Points, in no order, along strands that fork, close into loops and pass close to each other.
In the rows, zero is written as 100.
Two points are linked if the straight distance between their rows is under 83.9. Some points are linked to none.
k_227: [106 121 117 105 102 105 104 110 111 111 109 102 112 119 116 103  97  89
 128  86  85 100 106 106 121  81 108 101 114  78  98  99  98 106  89  85
 105 104  97  74 108  90 118 110  78 101]
k_653: [111  79 103 102 100  81  95 112 105  87 120  87  94 117 114  90  90 114
  83 120 110 118 116 104 101 121 107 107  82  87  94 121 115 109  91  83
  88 116  90  97  99  96  89  80 108 118]
k_982: [ 94  78 113 100 100  85  84  85 105 104 102  94 118  97 102  92 139 115
  80  74 119 106  90  85 102 106  82 128  86 106 113  98 115  86  95  84
 103 108  90 117  95 129  80 102  97  99]
k_918: [107 103 125  98  82 118  93  99  94  76 107 115  99 100 102  91 112 115
  79 113 116 114 107  80 122  99 105 115  98 101 111 116 125 103 117  95
 107 105  88 100  85 107  74  96 103 119]
k_548: [ 93 103 100  92 113  76 101  90 100 115 103  78  98 120  86  97  58  84
 121  93  79 102 107  98  81  92 102 111 117  80  78 108  93 112  94  93
  84 106  93  98 101  86 104 102 117  88]
k_537: [113  91  89  79 102 114  81 117  95  94 129 122  74  93 118  86  83 130
 105 115 109  80 105 102 124  98 129 111 112  87  85  92 108  96 113  98
 105 107 120  65  96  88  99  68  97 115]
k_884: [ 88 111  90 131  76  92 106  86 111  86 103  85  92 110  80 105 115  82
 107  76  99 108 104  87  80 102  77 133 102  96 103  60 121  94 105 111
  97 134  77 101  95  94 103 131 111 111]
k_433: [115  75 127  84 112  76  86 105  96 101  99  97 108 104 106  94  99 118
  69 118 116 117 107 105 101 113 113 104  84  99  87 134  97 102 101  89
  93  91  94 108  94 113  75  88 103  99]
k_971: [103 112 102  97  78  74 106 123 107  93  80 108  98  85  88  93  82  87
 123 101 119  86  94  95 100 107 117  89 134 108  77  74  92 105 115 122
  94 118  89  82 103  85 108 115 109 100]
k_505: [ 76  96 108 105 112 122  95 102 108 103  75  81 113 116 106  90 102  92
 132  84 107  89  91  90 113  89 118 102 116 109 122 100 106  92 103  85
  95  95  98  81 103 109  87  99  91  98]
k_625: [113  91 132  90 115  58  91 120  80 113 122  79  88 107 100  91  82 112
 102 102  87 109  97  89  99  84 120 119 101  80  92 111 111 115 101  86
 109 116  89  68 105 106 101  81 109 104]
k_124: [ 87  82  70  79 125  98 107 101  85 111 108 112  91  76 101  94  87 115
 109 105 109  87 102  97  97  96  91  82 117 110  75 125  91 102  82  64
  94  91 134  98  90  98 103  63  88  84]
k_460: [ 86 105  86 116  88 106 127 126  98  91  86  99  95  81 103 102  74  86
 114 124 113  98  89  94  92 111 114  63 108 110 113 101  95 113 106 112
 100  96  99  98 114  94  97  82 107  91]
k_920: [110 105  96  92 109 130  98 101 100  89  93 127  76 101 125 101 111 101
 121 110 101  76  98 120 127  98 110  85 115 101  87 102  88  81 119 106
  94  83 107  84  98  78 108  91  75  98]
k_455: [113  90  96 114 105 103  94  87 114 105 115 107  93  99 114 113 139 108
  88  90  92 106 100 131  92 102  77 105  61  98 112  94  97  84  86  98
 108  99  98 105  97 108 114 107  82 107]
k_126: [130 138 140 109  94  91 108  93  88  93 108  95 106 116  99  97  84  96
 105 102  66 126 100  85 115  84 116 100 107  75 104 109 114 124 112 106
 115 106  70 100 114 103 115 123 102 108]
k_828: [ 85  79  71  79 121 106 101 114  87 104 111 107  85  66 109 102  94 122
 119 100 107  80 100 100  85  87 110  89 107 103  86  95  88  91  94  84
 101 102 140  78  86 103 103  58  82  89]
k_779: [ 94  88  88 110 103 122 103  69  99  97  95  98 103 112 107 100 106  96
  71 104  93 106 107 102 101 112  74 101  77 107 113 118 105  93 100  95
  88  80 100 151 100 111  75 101 109  85]
k_947: [134 104 116  97  99  54 103 113  76  97 138  94  90  82 106 108  93 122
  81 117  95 124  94 106  97  96  92  94  68  93  90 113 103 117  86 102
 120 117  88 111 111 112 114  80  93 109]
k_754: [122 101 102 106  95  55 118 108  75 105 126  93  80  88 106  86  85 110
  92 113 102 107  84  93  98 101  91 101  85  88  89 114 114 109  90  90
 117 113  89 112 119 107  96  74  98  92]
k_656: [102  99  98 121 109 102 101 101 107  87  64  90  79 119 109 105 115  70
 116  97 109  86  93 119  95 109 105 108 106 105  93  88  93  73 122 121
  84  97  83  94 107  91  91 115  87  88]
k_534: [ 97 105 104  95 121 114 111  82 109 121 103 115 126 111 124  98 120  93
 105  99  97  98  93 121 129  94  82  66  85  98 124 112  95 106  90  69
 106  77 112 123 107 111 127 105  73  99]
k_488: [100  86  85  89 113  96 105 108  87  85 102 121  85  88 113 104 105 112
 102 108 112  84 129 108  93 102  89  82 113 114  59 122  88  96  93  81
  82  99 121 104  84  81  90  76  84  88]
k_16: [107  99  95 119  96 106  92  92 120  92  88  95  92 112  97 119 135  96
  86  95  93 107 107 126  85 115  87 116  77 103 109  77  91  83  98 125
  96 105  89  99  91  99 107 125  94 110]
k_237: [ 89  95 102 104 111  95 125  96  93 102  65 103 101 112  91  84  71  83
 125 109 105  96  97  95 111 104 103  65 124 121 100 124  94 115 112  89
  81  79  88 117 107  91  82  91 110  84]
k_13: [105 102  95 120  87  98 107  94 110 103 100 100 103  90 106 104 112  99
  74 106 116 111  76 103  93 123  89 108  79  86 117 102 101  90  99 115
 117  93  92 123 119 122  95 107 101  93]
k_649: [ 94  82 106  84 110  79  86  89 105 121  92 111 121  90  97  95 133 108
  89  71 120  93  88  91 104 105  90 114 108 109  95 106  99  89  92  83
 101  91 103 110  97 120  90 107  90  86]
k_402: [ 90  95 115 111  84 100  90 130 103  79  84  85  92 100 110  94 108  96
 108  97 116  92 113  99  97 100 117 105 104 113 103  88 111  91 111 107
  96 122  95  68  91  91  93 104 104 125]
k_186: [ 93  93  78 121  95 107 113 111 106  87 110 102  90  82 113 124 100 105
  74 123 105 107 117 115  73 121  81  84  69  99 100 109  94 103  89 100
 100 104 109 114 102  99  92  83  97  94]
k_167: [109  92 104 107  96 119  97  76 101  97  98  99  99  92 105 104 108 104
  56 119  94 120  88 107  98 114  92  96  65 108 125 119 105 102 108 113
 109  81  97 136 101 121  90 100 110 100]
k_428: [ 93 121 114  93  92 117 101 101 110 103 107 110 128 109 103  96 102  95
 124  81  83  94 111  94 130  76 107  77 122 106 111  98 101 121  81  80
 104  97 105  87  93  95 128 119  87 115]
k_722: [ 92 113 103 110  95  65 111 101 111 107  93  80 105 112  85 110  86  73
 126  82  92 103 124  98  69  91  99 116 106  84  79  77  95 108  96 107
  91 131  85  90  91  82 104 122 108  97]
k_602: [ 86  79 110 102 116 106  90  93 105  96  61  75 113 126 101 101  99  86
  99  98  98 102 108 108  87 106 110  96  97 118 108 109  86  92 110 108
  75  84  92 117  93 105  77 109 109  87]
k_298: [ 80  92  74 118  82 107 109 116  97  73 104 105  85  66  97 126 109 111
  78 113 116  96 128  97  63 118  78  94  85 112  90  96  99  97  92 104
  99 113 112 105  88  96  83  85 103 100]
k_712: [ 88  88  89 119  94  71  92  95 103 100 105  81  80 110  84  98 122  91
 104  76 115 100  95  92  76 107  88 147  97  94  97  63 122  80 109 104
  96 130  80  85  97  91  97 117 108 108]
k_577: [ 80  81  82 101 106 132 101 121 112  83  80  99 109  78 130 111 102 109
 111 112 133  95 118 112 100 119 120  75  95  94 109 112  90  82  99  89
  90  90 122  85  93  99  88  79  87 103]
k_44: [115 110 100  91 104  90  99  88  86 104 119  92  86 113  88 100  59  97
 100 115  77 108  99  98  87  94 101 114 104  77  76 116  98 109 106 109
  96 102  93 109 110  88  96  97 115  90]
k_60: [114  94 120  81 130  58  92 108  88 134 108  91  99 105  98  94  77 108
 108  98  86 102  86 100 108  90 115 101 114  81  86 121  96 118  89  84
 113  96  98  82 117 105 114  84  92  85]
k_449: [ 94 109  93 105 122 115 120  99 105 116 100 117 109  83 117 118 123  82
 110 104  91 100  83 132  96  86  79  59  72  97 124  94  80  93  97  94
 108  80 120 112 106 109 134  99  76  90]
k_205: [ 89 110  86 106  99 100 114  88 108 117 102  93 129 112  97  98  83  86
 107  96 109 109  89  91 100 117  91  95 107  76 109 111  92 104  85  95
  96  90  99 134 128 104 100 105 107  82]
k_37: [126  98  87 103 107  55 101 106 103 110 129 100  84 107  94 118 107 107
 100  96  87 104 109 120  80 100  90 115  77  86  72  72  89 103  87 113
  99 121  91  90 103  88 119  97  83  97]
k_158: [ 81  97  81  88  92 126  83  84 110 107  98  90 120  92  76 110 102  96
  89  86  93 103 104  96  73 103  95 112  99 108 109  86  86  91  88 117
  95  91 117 115  90 102  99 119 126 101]
k_909: [ 93 116  99 118 100  92 119 108 113 103  91  85 107 121 100 108 103  68
 137  77  80  97 112 109  92  85  94  94 106  98  99  80  93 104  89  96
  89 111  90  88 102  85 116 122  91  94]
k_966: [ 77  92  89  96  79 115 105 109  96  89 114 109 107  80  99  82  95 114
  91 108 136  94 102  71 100 114 102 101 115  95 104 113 120  99 101  79
 101 104 113  98 100 102  76  84 117 107]
k_831: [ 93 102  99 129  98  86 123  89 106 114 101 100 120 104 103 109 132  91
 106  70  88 104  99 107  94  90  62  83  76 113 121  91  96 107  76  82
 107 104  95 130 106 119 113 115  90  95]
k_404: [127 108 112  81 107  91  98  84  75 114 110 112  87  96  86  90  70 107
  89 118  89 106  77  95 104  89 109 103 109  91  83 120  97 110 112 108
 112  81  96 113 114 101  96  92 110  87]
k_822: [ 99  90 110  93 104  75  92  84  89 110 100  97  83 101  81  82 108  95
 102  78  86  93  81  84  98  86  87 129 117 108  88  93 114  94 112  94
  95 102  89  94  89 103  95 109 112  90]
k_798: [103 100 103 130 100  92 102  91 113  78  71  84  82 124 103 113 124  78
  93  96  88 101 110 121  88 115  89 101  86 119 103  84  99  89 115 124
  83 108  73 111  92  94 102 126  99 103]
k_383: [ 71  91  71  91  93 132  92  89 107 104 112  85 120  91  87 102  88 104
  89  96  89 104 103  92  78 102  97  92  93 109 122 105  99 107  78  94
  95  92 122 115  96 104 103  98 128 106]
k_278: [114  98 116 107 101  98 117 102  87  90 111  95  95 124 112  88  81 106
  91 122  97 116 115  98 110 101 115  89  83  90 112 135 121 119  97  85
 107 102  86  98 105  98  86  78 100 108]
k_630: [ 85  93  92  89  98 111  92  87 118 103  99  76 137 138  95  82  78 106
 112  94  85  99 111  90 116 105 115  82 110 105 126  99 108 125  87  86
  83 100  99 107 101  96 110 109 118 119]
k_662: [120  92  79  95 105 106  90  98 100  97 120 122  76  93 117 105 102 115
  82 122 111  89  95 121 105 115  97 107  86  85  77  98  88  83 108 117
 100  94 110 105 101  97  98  82  81  89]
k_17: [ 80  94  53 112  86 111 111 114 104  84 103 108  82  68  98 118 118 109
  99 101 123  80 117 102  67 126  87  95  95 107  94  74  98  82  89 111
 102 113 122  92  99  86  99  90  93 104]
k_737: [102 106  83  80  82 105  77  96 111 103 105  99 110  87  65 115 100 104
  78  97 101 107 118 104  73 115  95 125  92  95  86  71  86  94  89 129
  98 113 113  97  86  89 110 127 123 116]
k_545: [ 97  90 109 108 112  78 119  90  95 107  70  88 103 117  95  93  76  79
 101 107  97 107  98 106  95 104  96  82  99 111  98 120  93 109 109  99
  80  85  86 131 105 101  84 102 112  79]
k_714: [ 75  94  89 114  94 115 105 125 121  83  63  96 119  96 118 107 104  90
 112 108 144  95 109 106 106 133 117  76 109 107 112  99  93  86 104 106
  85  95  94  97 109  93  88 100  96 102]
k_588: [ 88 109  89 123 105 120 121 112 109 107  90  99 105  76 103 127 114  83
 111 103  94 102  82 118  75  93  95  75  78 103 132  84  79  95  98 118
 112  90 111 100 110 114 119 104  92  90]
k_417: [119  96 117  80 132  78 111  91  83 134  97 112  98 109  99  78  75 113
 107 110  98  99  86  98 130  92 110  85 114  95  94 138 108 121  97  71
 124  76 100  90 114 103 108  75  81  90]
k_504: [101  92  99  83 104 114  93  88  98 101 108 113  99 104 102  88  96 107
  96 104  94  95 103 105 113  98 105  89 108 113  96 121 102 107  95  87
  94  85 109 101  90  91 104  99 103 106]
k_860: [110  98 115 101  87  81  89 113  97  94 122  90 100  80  91 114 105 119
  75 109 102 123  94  98  83 100 100 114  79  92 104  99 101 106  91 115
 115 116  92  96  98 118 105  99 111 120]
k_483: [102  95  99  88 106 124 105  79  88  93 112 101 116 132  90  88  75 116
  82 120  84 115 117  89 104 100 117  85  85 105 125 138 126 130  94  85
 109  88  99 110  99 100  92  85 117 114]
k_311: [ 99  96  78 111 103  80 117 108 101 109  94  92  88  91  90 112  94  86
 103 101 106  97  89 107  66 105  94 101  92  97  94  85  83  93  94 120
  97 100 101 107 109  96  97  98  99  80]
k_345: [117 106  92  81 113  88  85 112 120 122 113 112 130 104 109 124  97 105
  90 109 113 113 105 129 102 116 111  95  90  71  86 103  70  96  85 110
  97  91 114  98 114  90 124 107  90 101]
k_554: [109  92  84  77  96 114  71 133 106  84 101 110 100  85 109 108  75 126
  80 129 123  95 125 117 106 119 128  98  98  97  76  98  83  93 100 116
  91 105 128  79  89  88  96  86 109 123]
k_497: [ 95  90 121 113  94  95  95  74  98  87  91  68 118 125  89  99 112 106
  85  84  80 113 102  71  97  83  81 107  85 122 129  90 114 114 106  98
  89 115  81 135  89 125  82 107 116 104]
k_623: [114 124 115 115 101  99 111  87 100 107 112  95 103 127 107  84  96  88
 116  87  73 106  87  91 124  87  99 108 110  76 110 103 120 112  98  86
 112  98  80  98 120 103 114 117  86  96]
k_719: [107 105 103 105 106  86 121  81  80 126 100 103 106  79 100 105 101  97
  80  95  92 113  84 100  89  88  70  90  78 105 110 120  95 100  89  92
 120  81 111 145 110 125  98  99  98  81]
k_389: [ 97 114 101 100 110 130 106  73 100 113  98  97 132 129 101  96  88  96
  99 106  91 108  91  91 119 104 102  84 100  87 129 116 100 113 102  95
 103  75 100 135 121 109 101 102 103  90]
k_240: [ 98 126 105 117  92 132 118 105  93  99  97 111  93  78 101 125  99  82
 102 106  86 103  91  99  87  78  96  94 100  96 112  96  85 100 107 122
 118  94 112 104 103 108 101 103  96  85]
k_290: [103 105 103  84 123 100 105  84 108 129  87 128 126  97 114  92 120  93
 110  95 113  95  76 115 135 102  93  75 108 101 105 111  85  94  99  80
 104  67 109 120 108 109 121 106  72  83]
k_568: [ 92  95  95 110  78 121 115 103 100  78 102 119  89  78 117  91 104 111
  82 120 131  95  99  86 110 120 105  89  95  99 116 118 123  97 110  93
 112 102 101 106 101 109  75  84  97 106]
k_609: [103 109  82 111  84 121  86 125 109  86  96  92  75 100 106 121  92 109
  84 123 102  94 114 122  89 115 107 119  81  86  95  66  88  87 101 141
 108 114 106  75  92  93 104  98  92 117]
k_472: [121  98 109  85 126 102 114  66  81 121  91 115 104 129  97  74  80 108
  92 116  93 105  99 103 130  93 100  86  96 102 108 143 117 119 100  73
 120  66  98 119 107 102  99  88  87  97]
k_350: [118 112 120 104  84 116  95  98  94  72 106 113  71  99 104  98 107 102
  92 114  89 103 104  99 117  91 102 110 104 105  92  99 111  98 120 116
 101 105  85  90  83  91  95 105  98 110]
k_728: [111  84 115 105 105  69  96 118  75 100 125  79  68  97 104  88  89 113
  94 113  99 102  81  91  89  88 110 124  85  87  95  93 116 102 110 102
 113 117  89  80 106 111  91  68 106  99]
k_932: [108 107 104  95 108  98  88 117 126 119  96  94 132 113 114 108  97  94
 104 106 107 113  91 125 110 115 122  90  94  76 114  96  78  93  96 115
  99  87 100  90 117 100 124 114  95 107]
k_207: [120  85  84 109 105  77  94 100 107 104 129 106  79  93 105 116 131 121
  94  93  93 101 104 126  83 101  79 111  65  96  90  79  98  89  81 101
 106 115  98  89  95  95 118  92  80 107]
k_651: [110  80 109  92 113  98  87 102 100 106  97  92 106  88 110 110  98 116
  66 126 107 116  94 120  84 109 112  89  68 100 103 125  85  98  99 108
 101  79 109 110 100 119  90  90 101  97]
k_266: [103 112 120 115  74  72 105 117 101  78 101  87  91  87  83 112  97  98
  87 109  97 121 102  92  82 105  94 109  90 103 101  80 107 115 106 125
 106 133  75  93  89 107 107 113 115 118]
k_65: [105 100  91  98 122 104 114  67  91 127 102  94 108 134 105  78  84  98
  97 104  88 103  97 102 127 105  82  98  93  87 113 133 113 108  86  67
 109  74 103 133 116 105  99  90  94  90]
k_487: [ 92  91 132  81 101  74  87 125  88 113 108  85 114  98  89  83  83 115
  99 101 109 106  94  77 100  91 124 118 112  92 102 108 112 112 108  85
 108 112 100  71 101 109  93  90 124 111]
k_95: [ 91 103  99  99 103 116  89  82 123 104 104  84 141 148 110 108 106  99
 109  81  81  98 123 104 116  98  91  96  98  90 114  93  90 112  79  81
  80 101 100 119 100  97 112 114  95 103]
k_721: [ 96  91 105  87 104  74  97 105 104 107  72 117 115  77  88  97 128  99
  99  82 135  89  87  90  95 114 103 102 120 120  85  99  90  81 107 102
  97  93 100 103 101 110  84 112  93  84]
k_142: [ 91  95  94  98 119 105 121  87  98 104  68 108 107 119  94  70  87  92
 133 104 102  88  87  96 135 106 105  61 127 125 115 118 104 115 106  77
  90  72  90 105 107  93 104  92  94  97]
k_134: [ 75 105  68  95  93 141 111  88  98 105 116  98 105  87  93  90  78  99
 113 104  85  97  86  87 101  93 108  78 106 101 133 109 110 113  86  89
 110  86 121  98 104 100 113  88 116 107]
k_86: [102 115  87 130  88 105 127  87  89  95 108  94  76 100  94  94  83  77
  96 107  62 109  78  91  96  93  83  86  90 105 125 100 120 117 106 112
 108  95  87 122 117 103 107 107 121  92]
k_881: [ 75  84  79  97  77 106  87  94 100  77 112  96  96  92  91  84 124 108
  94  83 106  88 109  86  92 113  85 106 106 127 105  89 118  91  95  95
  87 114 105  97  86  87 106 107 123 127]
k_418: [108 111  91 111  97 111 119 113  89  89 127 116  88  87 119 130  85 104
  84 127  95 107 122 112  87  97  86  82  80  87  83 118  90 109  95 100
 107 107 115 112 103  92  98  73  83  87]
k_495: [104  83 103  91 102  76  83 118  95  91 105 101  77 106 107  92 109 106
 108  94 107  83 113 103  99 101 107 121 112 101  74  87 106  88 111  96
  87 119  95  69  88  82  97  88  98 105]
k_605: [ 89 120  92 102  92 119 113  84 106  96  81 123 120  94  90 107 126  81
 113  74 101  86  94  88 112  95  82  90 125 122 102  90  92  94 101 101
  96  94 104 125 102 105 100 127  95  87]
k_453: [ 91 111 113 116  82 104 102 104 102  86  77  90  90 109  89  96  73  79
 105 108 123 100 106  86  89 109 107 126 122  87  83  92 106  92 130 115
  90 115  81 100 100  91  68 109 119  94]
k_113: [ 93 101  87  90  85 129  83 124 116  85  85 105 112  94 107 116  94 103
  92 109 119  96 144 115  99 122 108  97 101  95  86  96  84  90  90 113
  88 108 121  89  86  78  96 105 106 117]
k_197: [120 132 140 113  78  76 108 109  98  79 104  87 101  93  90 111  87  96
  93 109  78 133 105  85 100  94 103 103  97  85 101  95 108 125 113 124
 113 127  66 100  97 109 115 121 113 118]
k_972: [ 71  87  59 101  90 112 103 106  96  81 109  98  81  86  99  94 120 102
 114  85 112  76 114  92  78 111  85 104 111 114  93  86 111  80  90  90
  88 115 122  85  92  77 103  93 108 114]
k_78: [ 73  99 100 103  90 122 109  92  93  80  74 112 111  93  95  93 113  97
 105  91 115  84 104  73 108 102  94  82 126 132 107 111 107  97 110  92
  89  93 103 122  96 103  74 103 107  95]
k_770: [109 117 114 109  98 115 101  74  93 111 110 106  93  92  96  98 122  94
  93  78  86 105  70  84 104  76  85 132  99  90 114  96 111  87 105 101
 121  95 100 109 102 127  95 115  94  87]
k_924: [115 102  85  90 118  78 109 102 101 123 124 109 100 104 115  88  93  98
 112 105  85  94  79 123 119  96  92  69  97  97  91 104  95 111  86  85
  99  87 107  96 116  88 142  95  80  93]
k_536: [101 100 131  81 120 116  70  88 105 123 104  99 115 118 107 108 110 107
  97  80  86 104 106 100 117  77 113 129 107  85 101 111  95  96  95  83
 109  88 107  84  91 112  97 102  88  96]
k_429: [107  94 125 113  89  93  91  79 104  87  98  83 117 120 100  93 125 109
  83  85 113 121  93  74 116 102  80 131  87  99 118  95 123  95 107  95
  97 118  74 132 100 129  74 107 100 101]
k_960: [ 89 118  93 116  87 112 114  94 107 101  89  90 106 115  91  95  61  77
 114 109 109 107  92  87  99 114 108 105 121  74 105 104 100 105 111 110
  94  96  84 119 123  91  85 105 121  86]
k_493: [ 91 101  70 102 108 104 122  91  99 103  82 121  91  78  99 104 131  81
 120  85 110  78  84 104  98 106  81  86 110 116  96  90  87  78  99 107
  95  85 108 114 106  97 107 111  86  82]
k_940: [108  89  94  85 117 108  71 111 114 118 101  77 102 112 108 105  88 101
 102 103  85 103  91 129  95  99 132 110  86  85 106  93  84  90  95 116
  95  88 110  72 103  95 119 100 106 106]
k_988: [106  81  94  82 124  96  87 121  89 109 120 103  79  97 116  90  77 126
 109 113  98  86 100 105 108  87 129  98 104  96  86 105 100 106 104  87
 101 103 121  65  97  98 100  55  90  98]
k_353: [101 118 115  91  84 109  96 110  98  89  81 124  98  86  96  93 109  91
 126  86 109  80 102  91 118  89 107  99 140 118  80  91  99  91 116 106
  98 107 101  77  95  82  99 115  93 106]
k_49: [107 122 111 122  85 118 106 120  96  83 102 101  77  89 103 133 101  96
  88 116  92 102 113 103  78  88  91 116  87  87  93  79  85  95 106 133
 115 115 101  88  93 102  90  96  86  97]
k_145: [128  99 110  92 119  81 106  84  79 113  93 111  64 102  98  78  89  96
 103 108  69  91  69 109 117  76 100  90 103 117  89 105 103 105 119 108
 105  74  94 101 101 100 109  97  93  84]
k_747: [102 117 125  98  88 123  83  88  97  99 108 109 106  90  88 103 127 100
  90  79  96 106  90  78 103  76  91 142 109  98 103  87 109  85 114 107
 114 108 103  94  88 118  88 120 101 101]
k_724: [ 97 111 107 111  73 104  83 144 106  83  88  84  95  94 102 112  83 102
  90 113 114 103 128 106 100 108 112 114  88  87 101  72  99 100  97 126
 107 135 103  62  88  92 105 109 111 138]
k_226: [104  94 111  77  94  99  89 119  79  98 124 101 107  95  90  84  73 127
  87 126 120 108 104  76 105 102 132 109 104  82 105 123 120 117 104  85
 116 106 109  77 104 104  88  78 126 127]
k_552: [104 112  95  83  85  74  96  95 110  98  84 111 105  84  62 122 110  97
  80 105 109 106 125 102  73 121  93 110  99 106  69  73  81 101 100 136
  92 118  94 107  80  85 100 132 110 106]
k_53: [ 91  88  83  90 108 100 103  86 118 113  95  94 124 122 101  65  98 101
 116  96  97  91  76 100 134 116 113  67 108 114 132 103 112 115  91  81
  93  76  95 106 109 103 123 108 103 108]
k_913: [100 112  79 108  88 104 120  98  91 100 128  99  85  87  94  92  81  93
 105 109  72  98  80  94  93  88  97  76  95 105 119  99 111 119  89 102
 115  99 105  99 114  97 123  96 112 104]
k_789: [ 81  88 103 103  96 107  93 114 115  85  59  88 125  96 102 109 114  96
  96  99 123  98 109 104  88 121 113  83 102 125 110  95  85  90 104 115
  85  93 100 106  95 105  88 112 105 103]
k_890: [100  85 106  91 100  90  91 114  98 106 102  92 105  67  99 104 100 117
  80 107 111 103  81 102  76  97 117  93  84 105 109 101  88  96  99 116
 113  91 113  92  99 121  98  92 104 100]
k_337: [ 92  98 102 101  82  89  97  98 112  93 107  99 117  93  91  96 120 103
  96  82  93 101 100  94  97 101  93  86  99 128 115  89 104 111  88 100
  97 108  95 104  91 107 116 120 111 118]
k_746: [ 97  87 115 103 113 120  81  82 115 105  98  83 124 135 118 103 125 108
  96  83  87  99 109 106 112  92  98 109  83 101 123 103  96  97  90  82
  94  94 100 110  93 117  96 106  88 105]
k_235: [ 90  92  70  93 115  97 108  98  97 110  91 102  92  93  88 106 105  85
 118  87  98  86  97 109  82 100  89 100 107 107  88  92  83  87  92 101
  84  88 110 103  96  88 104 101  96  80]
k_780: [ 86  91 106 102 101  66  86  89  96 106  99  87  96 106  81  83 129  93
 106  61 102  95  80  80  94  93  85 145 114 110  96  72 128  84 118  92
  97 120  81  87  96 106 100 121 110  97]
k_136: [121  96  99  87 105  58  84 126  98 101 131 107  84  99 102 109 104 117
 105  93  92  90 116 113  99  94 110 116  99  95  65  62  93 103  96 114
 100 129 101  69  90  87 120  88  86 108]
k_40: [117  94 103  78 105  74  98 115  83  98 123 126  94  88 102 106  88 121
  88 115 117  99 120 100 101  96  99  96 110 102  50 117  88 109  95  85
  92 111 112 102  88  90  91  76  91  92]
k_229: [ 95  86 105  72 130 112  67 100 109 128  93  87 107 110 100 108  98 102
 108  86  83 100  99 117 103  85 119 120 105  91  98 102  82  92  92  93
  95  83 116  76  91 100 112  97 100  92]
k_735: [115  91 106  82  93  56  92 108 106  92  89 121 102  85  85 105 125 105
  85  98 125  95 110 100  92 124 100 105 108 113  65  91  88  91 104 114
  89 113  90 101  87  91  97 115  95 101]
k_503: [ 71  93  94  87  84 125  99  92  88  86  93 107 109  83  77  82  89 108
  91 104 113  92 107  67  93 104  98  91 124 126 104 114 110 108 110  94
  92  92 113 115  88  97  74  96 132 104]
k_320: [112 123 126  96  96 107 104  95  93 103  83 119  94 100  86  98  84  85
 120  94  93  95  96  92 111  76 105 103 138 101  76  99  89 105 123 106
  97  94  93  94  98  89  93 115  99  86]
k_705: [117 104  91  79  88 114  73 127  98  86 130 116  92  82 108 105  73 132
  82 130 108  96 111 107 118 103 127 104  96  88  85  87  95 102 102 121
 109 113 123  75  93  95 108  84 107 132]
k_8: [ 98  99 128 103 106 113  80 111 109  93  85  86  98 123 115  87 115  98
 122  84  94  89 100 100 124  82 125 114 110 109 114  96 118  89 114  90
  99 108  92  57  96 100  93 109  90 116]
k_236: [100  86  86  92 116 100  92 110  92  88  97 106  64 103 119  99 120 103
 122  90  98  66 107 110 101  97 104 111 114 106  75  86  98  75 107 100
  92 105 106  73  95  80 102  79  81  96]
k_194: [103 117 124 100  93 123  85 102 109 102  94 103 119 105  99 117 114  95
 100  83 104 107 116  98 104  85 104 130 105  86  93  92  89  86 102 109
 106 104 104  91  91 103  86 117  91  98]
k_830: [108  91 115  91 125  76  98  85  86 123  90 103  75  99  92  79 107  93
 105  80  72  86  72  95 113  74  90 109 115 117  94 104 106  99 108  90
 107  84  96  93  96 111 106 103  92  82]
k_375: [ 96 119  98 131  77  98 116  85 104  86 111  81  89 112  92  93  94  78
 107  86  75 111  92  82  91  91  84 117 101  91 114  78 126 108 105 105
  99 120  75 109 107 101 106 122 118 105]
k_322: [ 94  99  94 125  89  70 118  99 114 101 108  98 111 101  84 118 127  96
 108  74  92 108 119 105  71 101  72  89  83 114 105  79 101 110  72  93
  96 123  88 108  97  96 114 121 100 110]
k_260: [109 107 100  96 105  94 110  64  75 123 112 104  91  86  90  86 100 101
  82  90  83 109  73  84 108  83  75 116  93  98 109 120 112  99  93  89
 123  82 104 135 108 125  94 102 104  85]
k_182: [ 71 110  89 108 104 156 106  96 113  97  74  96 122 107 111 104 103  85
 133  93 110  92  97  96 118  99 108  91 111  98 128  97  94  84 104  92
  94  85 104 103 105 104  90  97  92  91]
k_574: [124 125 134 104  90 105 108  92  87  89 107 122  83 104 102 102 105  90
 105  97  82 105 105  92 120  69  93 111 120  97  78 105 105 106 114  98
 106 103  87  93  88  93  95 110  84  93]
k_230: [ 95 117  94  97  96 151 102 100 108  96  80 118 104  99 104 106  88  85
 121 113 106  96 103 110 120 102 111  84 120  96 105 102  84  92 113 111
  92  79 107  97 103  79 102 100  98  93]
k_575: [ 85 103  74  95  83 138 103 112 102  86  85 104  90  84  99  91  81  93
 124 111 110  84  98  98 107 109 118  79 123 113 106  91 100  96 107 110
  93  93 110  85 101  76 100  90 115 107]

A tip is a point with one link. Name the tips that can be reached along the links from each point below, in the order of the rows.
k_770 | k_577, k_345, k_719
k_235 | k_971, k_311
k_402 | k_460, k_656, k_290
k_554 | k_113, k_40
k_972 | k_831, k_418

How many points has the smallest loop of links through each point below? Write 0 if it is on no loop.
k_236 | 8
k_503 | 0
k_449 | 0
k_134 | 0

A fork is a point with three links, a tip a point with one. Leave the first point through the second and follow the links. Name the first fork or tip that comes.
k_145, k_830 | k_497
k_966, k_568 | k_971
k_124, k_828 | k_113
k_350, k_918 | k_311

Name the points in between on the shortest way along the links from the first point to the second, in order.
k_13, k_728 | k_167 > k_651 > k_890 > k_860 > k_947 > k_754
k_487, k_960 | k_625 > k_60 > k_417 > k_472 > k_65 > k_389 > k_205
k_830, k_982 | k_822 > k_780 > k_712 > k_884 > k_375 > k_86 > k_913 > k_134 > k_383 > k_158 > k_737 > k_552 > k_735 > k_721 > k_649
k_320, k_311 | k_574 > k_350 > k_918 > k_568 > k_966 > k_503 > k_78 > k_605 > k_493 > k_235
